A landscape with many valleys, sampled at points; each row gives a point and its height.
From any point a ball takes the steepest step (drop divided by distance) to one of its 2 nearest points. It stops when none of these is lower. Distance is the straight distance between rows; heights are no part of it.
voz: [  8   2   6 -31  -7   0  -2  37 -10  11   6  -6  -9  -7  10 -35   0  -3
 -14 -30  -1  21]  (h 767)
zilor: [-12   2   8  -4  19  -1 -20   3  -6  -2  13  13   7  -8 -10  15 -28  10
  16   4   3  -2]  (h 499)
miva: [  4   0   1   3 -19  -8  -9   7  -1  -3  13 -12   3  -1  -3 -15 -18   4
 -22 -18 -13  21]  (h 540)
Segor: [-11   0   0   1  -6  -5  -7 -23   3   3  -1   0  10  -4   4  21  -7  16
  21  19  -2   4]  (h 637)
ligol: [ -7   8 -13 -17  25   6 -12   9  -2  -6  13  12   7  -7  -2  18 -12   7
  13   5   2  -3]  (h 546)
papin: [ 10  10  -8  11  10  -9   0  25   7  -5  16  -3  -1  10  -6 -12  -3  -7
  -8 -15 -11  -1]  (h 798)
bizuk: [-13 -12  12  -1  -5   0 -14 -28 -18   0  -3  15  -2   5  -6   5   3  -3
   4  15  16  -1]  (h 347)
sonup: [  3   0   6 -17  -5  -9 -12   8  -8  -6   9  12  -2  -8   4  -6 -21   0
 -11 -16  -5  11]  (h 458)
kele: [  7  -5   5 -12 -20  -2   7  23  -4   8   6  -6 -14   0   9 -26  -3  -2
 -21 -21  -5  19]  (h 754)
Voteg: [  5   9 -13 -12  12   0   6  28  -4   6   4  13   8 -10   9  -7  -4 -10
   3 -16  -6  -7]  (h 247)
pigif: [  0  16   2  22 -14 -18  25  -7  18   5  -3   5  -1   8  -4   0  10  -3
  -1  -4 -12 -10]  (h 128)
Buf: [ -4   6  14  20  -6 -11   6 -21  12  -6  -6  -5  10  16  -6  16  -3   0
  16  19   8  -2]  (h 426)
kifu: [ -5  -6  13  18   2   2  -7  10   1   2   8  -7  10   0  -1   0 -19  -9
  18  -7  -2   4]  (h 130)
gasid: [  8   2 -13 -13  37  25  -2  21 -10   0  -2   3   7 -10   4   6   4  -3
   5   0   4 -12]  (h 265)
Vobap: [  5  12 -10   5  21  10  22   5  13   8 -11   2  -2  -3  11  12  16  10
   1   6  -6 -22]  (h 449)
kuzef: [-15   1   9   3  13 -12 -22 -10   1   0   6   1  10   2 -18  22 -25  12
  27   8  11  -9]  (h 419)
Lon: [ -5  -4  -1  -6  -8   1 -15 -14  -7 -14  12   0  -4  -2  11   5  -4   7
   5  17  -6  11]  (h 585)
Goz: [ -8 -10 -10   8  10  11 -15 -29  14  -3 -12 -20   8   0 -16  28   9  21
   5  24  11 -10]  (h 582)
gik: [  7   5   5 -24  16  -1  -9  40 -13   6   6   2   7  -7  -2 -29  -7 -12
 -12 -31  -2  16]  (h 778)
lero: [  5  -4   6   3 -12  -1   7 -36   6  -4 -11  -1   0   1   2  13   4  -1
   0  21   3  -3]  (h 348)
fug: [ -3 -10  20 -11 -13  -5 -15  -4 -16  -4   2  11  -4  -4   1 -17 -11  -6
  -3 -10  -1  15]  (h 423)
ful: [ -5  -2   7   9 -16 -10  -9 -14   4 -10  12  -8  -3   3  -6   5  -7   3
  12  12  -9  15]  (h 641)
roge: [ -5  -1  -8 -19  20  27 -10   1  -2   3  -4   6  -4 -14   3  29  -2  13
   4  11  10  -6]  (h 525)
sepeg: [ -9  -5  19  18 -10  -4 -11  -6  -8   3   7   3  -2  14 -11  -1 -12  -2
  10   9  12   5]  (h 375)
Mifa: [ -1   2  11  -1  -4  -8 -15   6  -2   2  19  -2   6  -4  -7  -5 -31   7
 -13 -16 -11  19]  (h 502)
tezil: [ -3 -11  -1  -4   3  -1  -9   8 -15  -4   3  15  14   7  13 -13  -5  -4
   1  -4   8   8]  (h 311)
memal: [  0  12   4  11 -23 -14  22  11  11  19  -1   7  -5   5   1 -12   4  -8
 -16 -11 -10  -4]  (h 86)
Bavu: [ -5  -3 -17  -9  23  38 -11  -4   4   3  -8 -12  -1 -20  -1  25  12  13
  -8   5   1 -11]  (h 501)
minu: [ -3 -15  -3   4   6   7  -5 -29  -2  -4 -16   6  10  -2  11  15   4   5
   0  16  11  -5]  (h 312)
duk: [  5   7   9  -3 -17 -14  10   2  17   4   5 -12  -4 -20  -2   0 -16   5
  -5 -17 -22  12]  (h 605)
vir: [-15  -8   4   4  17  12 -16 -11  -9   9  -4   4   4   0  -6  24 -10  14
  12  14  18 -11]  (h 192)
mibit: [-10  -1   0  10   8  -7  -4   6  10  -1  13  -6  17 -13   1  14 -19  -3
  26   0  -7  -1]  (h 226)
zuv: [ -2   5   3  17 -17 -14   3   0  11  -4   8 -12  -1   8 -18  -1  -7  -8
   2   0 -10   9]  (h 688)
Dap: [  3   8 -23 -21  24  12   5  24 -11  -3  -3  11 -10  -8  -6 -16  23 -13
   1 -13   2 -14]  (h 206)
Radip: [  7   8  -5   1  -2  -8  13  -9   6  -4 -11   7  -2   7   6   7   5   0
 -13   3   6 -12]  (h 407)
petik: [  4   0   9   7 -26  -3  14   2   9   6   9 -10  -4  -1  14 -12  -2  -5
  -4  -7 -18  10]  (h 162)
Vulu: [ 0  5 -9 -2 10 10 12  4 12  1 -4 -4 -3  2 14 18  4 15  0 15  0 -3]  (h 475)
Detap: [ -4  -5  23  14 -16  -4  -3   9  -9   5   8  -1  -3  13 -13  -8 -15 -13
  -6  -6   0  14]  (h 437)
rula: [ -7 -11  20  -8 -12  -7 -19 -16 -25  -4  -3  20  -4   5  -3 -13   0  -6
   1   4  11  10]  (h 388)
Vusaz: [  4  11 -13  16  -9 -16  15  -1  10  -2   0   7   6   9  12 -11   9  -3
  -5 -13  -9 -12]  (h 169)
medok: [  0   8 -25 -21  40  29  -1  20 -16   2  -6   5   6 -13   1  -6  24  -6
  -1  -9   3 -14]  (h 234)
nonu: [  7   0 -20   4   2 -10  12   8  -5   1  -8  11  13  11  15 -19  12 -11
  -5 -11   4  -7]  (h 204)
nes: [ -9   0 -11   2  18  -5  -9 -17  10  -7  -3  -6  15   2 -17  22  -6  19
  12  21   6  -9]  (h 550)
sogo: [  1   9 -16  -8  44  34  -3  17   1   0   6   1   4  -3   1  17   3  13
   2  13   9 -11]  (h 303)
megu: [  2   1  12  -2 -27 -12   4  -7   8   7  10 -18  -5  -8  -4  -9 -18   8
 -28 -15 -21  23]  (h 573)
Bam: [ -5  -2 -24   0  24  36   2   2   2   8  -8  -2   2 -10   5  17  23  15
 -14   6   7 -17]  (h 484)
Pov: [ -4   6 -14  -3   9   0   2  17  -2   9  17  14  19 -14   2  -3 -15  -2
   6 -14 -14  -2]  (h 277)
bire: [ 10  -9   7   6 -10   3  14  12  -1   0   0  -4  -4  -8  22 -11   4 -15
   4  -8  -9   1]  (h 97)
damo: [ -3  14  -9 -16  16   0   0   4  11  -3   7   0   4 -15   2  23 -14  10
  13   3  -9  -4]  (h 579)
zeza: [ 12  10 -10   8   5  -5   5  21  11 -15   5  -6 -17   5  -5  -6   6  -7
   2  -8 -11  -9]  (h 810)
Vufim: [ 20   6   5  -4 -19 -14  14  10   0   1   1  -6 -13  11   5 -34   5  -2
 -21 -19  -3   4]  (h 742)
kizem: [  7  -7  15  16  -4   2   6  23   3   1   1 -11   3  -2   7  -6  -6 -13
   9  -9  -9   6]  (h 47)
domu: [  8  -7  -1 -16  -9   1   1 -11 -11  -9 -17   5 -20  11  -3 -14  19 -14
 -13   7  12  -5]  (h 434)
kagod: [  3  -6  -5  -2  -2   2  -6   2  -4 -16   3  -2 -11   5   5   0  -1  -3
   4   5  -2   5]  (h 547)
mal: [ -2   6  28  11 -29 -13   3 -13  23   4  11 -24   3   3 -14  -2 -10  10
   9  13 -14  25]  (h 533)
pak: [  0 -14  -9  -2   8   5  -7  -6 -12  -6 -11  15   8   6  11  -1   4  -5
   1   7  13  -3]  (h 280)
koge: [ -5  -6  15   0  -9   0 -13 -41   0 -11   1  -5  -5   7  -8  13   3  14
  15  33   7   3]  (h 636)
rok: [  0   9  -7  -2 -15 -11  20  12   0  14  -7  15 -17   5  -3 -13  10  -8
 -12 -15  -1  -8]  (h 113)
pina: [ -2 -12 -15   5  10  31  -5  -8   2   6 -17  -4  -7   0  -7  14  26   3
 -22  10  13 -13]  (h 469)
Sepi: [  5   9  16   6 -37 -19  11 -23  15  -4   8 -12  -8  11  -8 -12   1  -7
  -5  11  -8  11]  (h 317)
kofa: [  7   4  -3  -4  10  -2  -5  36  -3  -4  15  -1   2   4  -1 -17  -9  -6
  -7 -17  -5  13]  (h 788)
dis: [  2  -8  14  21  -8  -2   0  10   8  11   9 -16   7  -8 -16  -7 -18 -10
  -8 -24 -15  17]  (h 493)
tid: [-16  -3  17  19 -16 -15  -2 -27  12  -4   2 -16  13   9 -14  10  -8   7
  30  22   6   5]  (h 500)
Zov: [  6   1   9  12  -9  -9  12 -19   5  -4 -12   7   2  16  -2   3   0 -10
   0  11   9  -4]  (h 381)
koson: [  4   3 -12 -26   8   1   5  32 -13   4   0   7   6  -4  17 -25   7 -10
  -3 -24   0  -1]  (h 276)
zonim: [ -2 -10 -25 -13  17  22  -6   2 -12  -3 -14   3  -2  -7   8   1  29  -5
  -9   0   9 -10]  (h 229)
taf: [-15  -9  14  14  -9  -6  -9 -42  -1  -1  -2 -17   6  10 -17  18   0  12
  26  30  19  -2]  (h 577)
gabiz: [  5   4 -13 -20  11  12  11  18  -9   0 -11   8 -22  -5   3  -4  20  -1
  -6  -9   1 -13]  (h 181)
nuben: [  6  16 -14 -12  13   2  19  22  -8  15 -11  17 -18  -5   6  -9  28   3
 -14  -9   0 -24]  (h 159)
ramif: [  7  -7 -12  -7  -1  11   8 -12  -7  -4 -23   3 -20  -1   0  -7  31  -2
 -17  -1  11 -17]  (h 448)
peg: [  8  13   1  23 -12 -21  12   4  15  -5  10 -12   1  13 -14 -11  -3  -4
 -13 -12 -17   9]  (h 711)
Dovav: [ 13  14  -5 -12  -4  -8  22  17  -7   9 -11  11 -26   5   7 -17  18   1
 -18 -15   4 -14]  (h 137)
ruz: [ -8  -2 -18   5  22  23   2   1   2   5  -4  -6   2  -1  14  23  13  20
   2  17   3  -8]  (h 503)
gug: [ -7   1 -14   6   7  -4   2  13   3   0   7   4   9  -5   3  10  -4  -9
  14  -2 -11  -4]  (h 287)
tifo: [ 17   6  11  11 -18 -17  14  -1  10  -2   0  -9   5   7   0 -17  -6  -7
 -21 -21  -4   7]  (h 728)
rato: [-13 -11   8  10  14   2 -15 -15   0  -3  -3 -12   4  -4 -13  26 -15   7
  32  15  16 -11]  (h 305)
kip: [  6 -13  16  -5 -17  -2  -4 -24 -12  -9  -2   5  -7  -8  10   0  -3 -10
   6  12   2   0]  (h 201)
zomi: [  5 -14  13  -9 -20   3   5  -2  -9  -3   0   3  -7 -10  21 -14   0 -15
   3  -1   0   7]  (h 142)
Pinuk: [  4  -4 -18  11  10  14   3 -10   5   2 -19   3 -13   1  -7   3  28   5
 -16   2   5 -21]  (h 459)
Bas: [ -3   7  25  13 -31 -17   5 -31  15  -1  10 -14   6   2 -14  -2  -3  -6
  10  20  -8  18]  (h 420)
bego: [ -6 -21 -13  -7  14  19 -17  -4 -22  -5 -12   8   0   3   3  -2  18  -4
  -1   8  17  -3]  (h 255)
kuget: [ -3  -4  26  27  -6  -9 -15  -1   5   7  14 -22  13  -2 -19   2 -31   3
  -1 -15 -11  21]  (h 555)
tos: [ 10  16  -4 -16  18   3  15  10  16  -5   3  -5  -2 -17  15  14  -6   5
  10  -2  -8  -7]  (h 609)
lozo: [  4  16  -4   9  11  -6  20  -2  20   9 -12  10   3   3   3  16   4   4
   3   3  -5 -16]  (h 430)
pofo: [  5  -3  -3 -19   5   2 -10  24 -18  -4   2   9  10   1  21 -21   1 -10
   0 -10   3  10]  (h 304)
nilog: [  1  -1 -25 -20  18  31   6  10 -11   7 -18   1 -17 -11   6  -2  36   0
 -14  -8  10 -17]  (h 208)
lom: [  2 -17   6 -19  -6   5  -9 -13 -24  -6 -13  16 -12   7   6 -15  14  -8
  -7  10  14   3]  (h 418)
vaze: [ -2  10  17  14 -17 -16  15  -7  29   2   2 -14   9   8  -7   7  -5  12
  11   7 -11  13]  (h 618)
tes: [  0 -13  21  15 -14  -2  -6  15 -10  13   5  -9   3   1 -14 -15 -14 -13
 -20 -25  -6  22]  (h 468)
Nidi: [-11   3  -6   4  -3 -14 -13 -30   9 -14  -1  -8  12   4 -12  22  -2  22
  23  25   3   6]  (h 594)
Novem: [  9   0 -14 -10  13  -8   1  10  -9  -1  -6  22  16   7   9 -12   0  -9
 -13 -17   9 -10]  (h 227)
nuku: [-19 -10  14   8   2   0 -19 -13 -16   8   1  13  -2   9  -8  13 -12   4
  15  15  22  -7]  (h 282)
pega: [-2 -1 -9  0 10  1 -8 -4  3 -9 -1  1 -4  4 -8 15  0  4 11 11  5 -5]  (h 515)
Lik: [  9   1   0   5 -33 -11  16 -14  13  -4   7  -7  -9   6  12 -15   8  -7
  -9  11 -10   6]  (h 236)

For each start below, name the point where the ball stops.
lero => memal
vaze => kizem
pina => vir
megu => vir
kofa => pega
kuget => vir
tezil => memal
sogo => memal
